Each row is a point on a tangle of strands that fork and nearly touch. The rows are in no order.
Two points are linked if the straight distance between their rows is under 78.5. Some points are linked to none.
k_206: [ -9   5   5  -1  25   4   4 -13  -3   4   6  -1 -11  15  -7 -31  -7  31
 -28  -1  26]
k_907: [ 36  31   6  32 -35   0 -29  12  -8 -19 -33 -37 -13   7 -21   4  -3 -15
 -22  10  10]
k_547: [  0 -31  11   4 -18  -3   2   6  -6 -30 -33  14  11 -15  13  43 -20 -20
   6 -20  12]
k_513: [-43 -40  35 -17 -49  10   9 -32  -8 -17  -1   4  16  11  -2  48 -23 -21
  16  -1 -30]
k_68: [-12   8  46  18   2   4   1   4   3  -7 -10 -16  -9 -28   4  25 -34  -2
 -27 -19  24]
k_774: [ -2  10 -32   0  50 -33 -17  24 -10   2  -8  -6  -9  21   9 -11  23  43
  19  -7  48]
k_285: [-26 -32  35 -21 -27   5  21 -10  -6 -25 -10   4  20 -18  16  55 -26 -35
  -4 -21  -4]
k_102: [  5 -32 -20  -9  -9  -2  33 -11 -28 -21 -26  21  17  -9  13  45  -4 -39
  25 -16   1]
k_759: [-13 -19 -52   5   7 -31   1 -12 -54   9 -40  -2  13  26  18  33  11   5
  24   5  11]
k_624: [  5  28  29 -13  12  43  21  18  33  -8 -30 -36 -28 -39  13  14   7 -25
 -19 -54   9]
k_526: [ -6  -5  21 -20  -3 -26 -42   3  21  -1  48   5   5  34 -36 -14   0  20
  51  44  -2]
k_10: [ -1 -18 -49  -6  43   4  33  -2 -31  -4   3  28  10   0   1  31  14   6
  18 -19   0]
k_504: [-19  24  54 -21 -25  24  24   7  31  22  32 -27  29 -64  27   0  -8 -30
 -53 -10 -39]
k_200: [ 21  36  21  -6 -15  42   9  -4  32   6   0 -36 -26 -52   7   5  -4 -51
 -27 -46   3]
k_218: [ -1 -10  30   6 -36  23 -20  -6  12   6  48  32   1 -19  -6 -11  -2  12
 -33   4 -38]
k_530: [-12  -6 -51  34   7 -82 -23  33 -40  16 -15 -24  12  34  45   9  22  36
  23  32  -5]
k_433: [ 40   4 -39   6  14   2   0  11 -14  -1 -36  -3   0  22   7  -3  23  10
   3  -8  -1]
k_185: [  8 -22 -18  -5  15  10  42 -19 -31 -17  -9  -4  14  20  20  21  16 -11
 -34 -30 -11]
k_431: [ 18   7  -7 -28  21 -21 -22  14  25   1  54  15  18  24 -31 -34   3   3
  43  43   7]
k_232: [-15 -26 -39 -19  44  -9  35 -14 -22   1  13  33  -2  11   5   3  10  -5
  47  -7  26]
k_150: [-19   7  54 -20 -12  14  37   4  23  -3   9 -15  24 -39  21  15 -20 -29
 -42 -20 -18]
k_955: [ 23 -26 -24   9   3 -40   3  -9 -26   6  13  -1  10  63  22   6   9  17
  35  45 -30]
k_30: [  7  39  40  -7  -9  14 -19  -6   8  22  27   4 -33 -42 -24 -65 -20  13
   3  16  20]
k_529: [-29   3  21 -18  19  52  38   7  33   2 -23  11 -38 -35  20 -18  34  -3
 -13 -68 -13]
k_816: [-12 -27  -6 -10 -23  22  12 -15  -6  -7   9  10  34  20 -14  27   6 -12
 -17  15 -47]
k_134: [ 13 -15   7   6   9 -24  32  16   8 -27  -7  14  20  26   4 -24 -10   6
  15  28  -7]
k_713: [  5   9 -38  -4  53  11  23   1  12   6 -12   4 -27  11 -12 -23  19   7
  25 -14  24]
k_877: [  9 -12 -23  38  19 -67 -16   6 -17   0  22  -6  -3  36  12  21   1   3
  67  40  13]
k_180: [-21  11  22 -16  -5  48  41   2  30   2   3   9  -7 -36  39 -17  35 -17
 -50 -62 -27]
k_346: [  3  46  15 -13   1  37  -6  10   7  17   1   2 -26 -50 -27 -52  -3  22
 -16  -3  -1]
k_261: [ 33   8 -26  12  -5   4  -3  -1 -15  -8 -26 -22  12  35  -4   2  10   3
 -33  17 -22]
k_505: [-17 -26 -11  -6 -27  19  20 -12  -6  -6  29  50  23  -5   0  18  15 -14
 -17 -12 -35]
k_125: [-13  -9  16  21 -25   2 -25 -15  -6  -1 -14 -21   2  14 -20  33 -22 -11
 -10  13  -5]
k_818: [ 14 -10  -1  -7 -25  12  14 -11   1 -11 -15 -17  28  28  -7   9   4 -24
 -34  12 -43]
k_561: [ 30  34 -14 -24  13  16   4  28  22  -7  14  19  -8   1 -20 -70  27  15
   6   3  -5]
k_961: [ 22 -23 -39 -14  17 -56  22   5 -43  15   1  15  18  33  57  13   7  16
  49  41 -24]
k_83: [ -7   6 -15   1   5  33  20 -12  23  12  10  33 -14 -26 -12 -23   4 -20
  -2 -16  -2]
k_782: [-14 -12 -57  30  -4 -59 -14  10 -54  12 -40 -23  19  24  43  39  18  15
  18  26 -12]
k_11: [ 19   2  30  -9 -49  32 -18  -8  24  -3   8  -9   8 -30   8  13  -6 -31
 -42 -15 -27]
k_623: [ 15  27  -8  14  16 -14 -25   5  12  -3   4  -4 -29   2 -28 -40  -6   4
  34  14  56]
k_536: [ 17   6 -37 -20  33 -53 -10 -11  -2  18   5  -8   1  42   2 -27  16  -2
  53  33  33]
k_273: [  9 -13  -3  27   0 -11 -31   2  -4  -4  14  21 -16  -4 -22  25 -20  10
  28   5  28]
k_550: [-11 -36  -4 -13 -16  -1 -13 -26   2  11  28  40  -4  19 -11 -16  -3   2
  18  13  -4]
k_951: [ 15 -19  45  -4 -54  19 -22   4  20 -21  11 -15  11 -15   0  46 -19 -24
 -19 -11 -31]
k_953: [-15   6 -32  55 -12 -52 -33  10 -12   0 -26 -30  -6  28 -12  -1   0  -3
  29  32  20]
k_913: [ -8 -33  -3  -1   4   9   6 -35 -35  -7   7   5   1  17   4  33  -1  -2
 -24 -21   3]
k_91: [-26   7  25 -20   8  34  47   5  23   2  12  -5   9 -47  29  21   3 -28
 -47 -50 -11]
k_965: [ -6  -6 -10 -22  -6  16 -11 -23  17  17  13  39  -7  -4 -17 -43   1  -9
  14   4  14]
k_829: [-34 -21  41  -5 -48  18   4 -31  20   7   2   3   9  -9 -12   5 -27 -17
  -2  13 -35]
k_569: [-22  24  -9   0  -7  38  12  -1  37  22  34  51 -22 -51   4 -48  25  -4
  -6 -28  -8]
k_268: [ 38 -16 -39 -24  20 -46  -2  22 -19   7  -6  30  15  21  43   0  17  25
  51  17  -9]
k_369: [ -6 -40   0  24  -3  -5   6 -28 -34 -14  32  19   2  30  -3  40  -1   2
  15   4 -16]
k_798: [ 11  -9  20   0 -30   0 -19  20  11 -24 -11 -39  22 -12   1  77 -22 -32
 -11  -6  -2]
k_253: [ -7 -13 -50   6   8 -28 -17 -16 -29  13 -41  -5  -6  31  10  -7   9   5
  23   2  37]
k_258: [ 21  25  18   0  -1  15  22  23  30 -16  22  24  -6 -11 -15 -68  -1   1
  -5   9  -5]
k_359: [  2   3 -43  25  37 -68 -16  35 -27   6 -16 -11   2  29  37   3  25  34
  32  12  27]
k_952: [ -7  -9 -10   3  36 -15 -17  21  -5  -5   5  20  -6  -5  -5   6  -4  37
  22  -5  42]
k_26: [  2   5 -47  19   3 -52 -29  -7 -13  10 -25 -18  -5  42   0 -27  11   1
  39  30  30]
k_123: [ 10 -33 -17  -2   6 -19  -3 -19 -20  -2  28  25   6  43  -1  -1   5   5
  29  23  -7]
k_442: [ 12  12  55  17 -27  17 -18 -30   1  26  13   0 -27 -51   8 -26 -27  -2
 -21 -17  -5]
k_327: [  4 -13 -25  30   5 -30  12  18 -16  -9 -16  -5  24  17  -2  46  -8  -6
  27  24 -13]
k_656: [ 23   9   0 -11 -21   8 -56   2   1   6  12  11  -6  12 -29 -23   1  36
  -3  23   9]
k_837: [ 37  32 -10 -26  25 -15 -15  38  21 -10  29   4   8  19 -29 -48  11  19
  24  34  12]
k_565: [-10  17  40  10 -31  29   4 -25  17  33  37  16  -1 -69  17 -24  -4 -17
 -32 -21 -31]
k_252: [  9  15 -14   5  12  26  16  15  12  -4  -9   6  11 -21 -20  15  -6 -15
 -14  -7  -8]
k_182: [-21  -3  -1 -15  40  40  20  12  14   4 -28  11 -35 -17   1 -14  27  27
   4 -50  10]
k_402: [ 18   1  14  -8 -42  27 -34  -4   7  -1   8  17   2  -2 -19 -27  -4  17
 -15  17 -22]
k_469: [  7  -8  -3   4  -5 -40 -53  13   0  -2  21  -2   9  50 -18  -8  10  32
  41  43   6]
k_247: [-21   3  -3  20  30  -8  10   8 -18  -9 -13 -29  13   7 -12  31  -8  17
 -29   3  15]
k_434: [-32 -22  15  -3 -15  22  24 -22  -2   3  31  40   9 -27  16  11  -2 -13
 -36 -31 -15]
k_146: [ -9  -8 -41 -24  53  12  43 -19   3   5   9  29 -21  17   4 -31  35  -6
  29 -24  16]
k_814: [-11   5 -32 -15  35  20  28  20   2  -3 -25  17  14 -21  -9  19  11   8
   5 -17  -1]
k_293: [-33 -13  27  -2 -27  20  -1 -18  11  23  45  47   2 -44  12 -10  -2   1
 -25 -14 -31]
k_939: [-16  31  21   1  -8  17 -19   9  -1   7 -22 -45   5 -12 -23   1 -17  15
 -45  13   6]
k_449: [  4 -19  -7 -23  20 -11  33  11  23 -16   4  46  11  12  10 -43   4   2
  23  -4   9]
k_426: [-14  15  23  -3   8  26  -8 -14  -4  18  13 -14   1 -10 -15 -19 -12  28
 -51   5 -10]
k_343: [-31  -4  46   4 -36  14 -23 -26  12  14  18   4  -6  -9 -28  -9 -33   9
  12  33 -18]
k_73: [  7  15  24   8   8  10  19  15  20 -19 -35 -31 -16 -29   6  24 -17 -27
 -17 -41  30]
k_196: [ -9  17  15 -22  -2  22 -11   9   6   3 -22 -59  13 -16   7  33 -12 -13
 -53 -16  13]
k_756: [ -3  -8  -5  -2  27  28  45  -9  -4 -17  -8   9 -13  -3  24   5  22 -15
 -28 -54  -5]
k_483: [ 24  35   4  13 -11  10 -14   8  -5 -10 -29 -24 -29   1 -24 -40  -1   8
 -16   5  18]
k_542: [ 23  19  -3  54 -19 -29 -12   5  -3 -21 -23 -36  -9  30 -16  -3  -9 -15
   8  26   7]
k_399: [ 24  11 -50 -18  32 -65 -12  -5 -11  28  15 -11   6  49  26  -6  12  -9
  65  56  -1]
k_217: [-12  23 -19  31  30 -11  -8   7 -13  -5 -24 -38 -17  15 -10   7   9  18
 -21 -11  37]
k_189: [ -2 -25   8   7 -22  -3   2   9  -8 -26   0 -22  26   9  -4  89 -13 -28
  13   4 -35]
k_690: [-20   4   6 -16  28  16   1   0  -5   1 -39  -1 -17  -1   4 -14   9  39
 -16 -28  29]
k_811: [ 44   4 -57  -7  21 -24 -10  25 -10  10 -18  15  -2  19  21  -8  26  21
  32   9   7]
k_664: [ -4   8  46  11 -29   6 -29 -24  15  16  19  13 -27 -23 -19 -34 -36   2
   9  14   9]
k_350: [-18   8  66   9 -10   4  12   7  17   1   3 -10   9 -42   3   3 -37   4
 -28   1  -8]
k_98: [-18   7  -7  -2  19   6  18   3  -8  -4 -26 -47  21   4  -7  52 -11 -20
 -35  -6  10]
k_375: [  0  49  10   1  13  36   6  -4  10  12 -31 -28 -42 -25 -26 -40   0   5
 -14 -15  19]
k_535: [ 28  21  49 -20 -40  26 -15   0  27   8  18 -44  -2 -53  20  16 -15 -44
 -39 -24  -6]
k_269: [ -5  -9   5  12 -24 -12 -65   1 -12   1  12  -5  -1  37 -28   4  -1  44
  10  29   7]
k_824: [  8   0  25   7 -10  -7  15   8  18 -19   8   6   7  21 -18 -40 -17   6
  -6  31  -8]

A fork is a point with three links. Follow the links from the first point to the second and name the forks in between, in order.
k_690, k_11 | k_150
k_483, k_258 | k_664 k_293
k_253, k_218 | k_26 k_664 k_293
k_252, k_818 | k_83 k_123
k_961, k_542 | k_293 k_664

Follow the links from the first point to the second, and from the first to the third. Name the last point that the two ways share.
k_814, k_30, k_269 | k_293
k_756, k_542, k_837 | k_293
k_285, k_782, k_824 | k_664
k_547, k_953, k_293 | k_664
k_10, k_756, k_375 | k_123
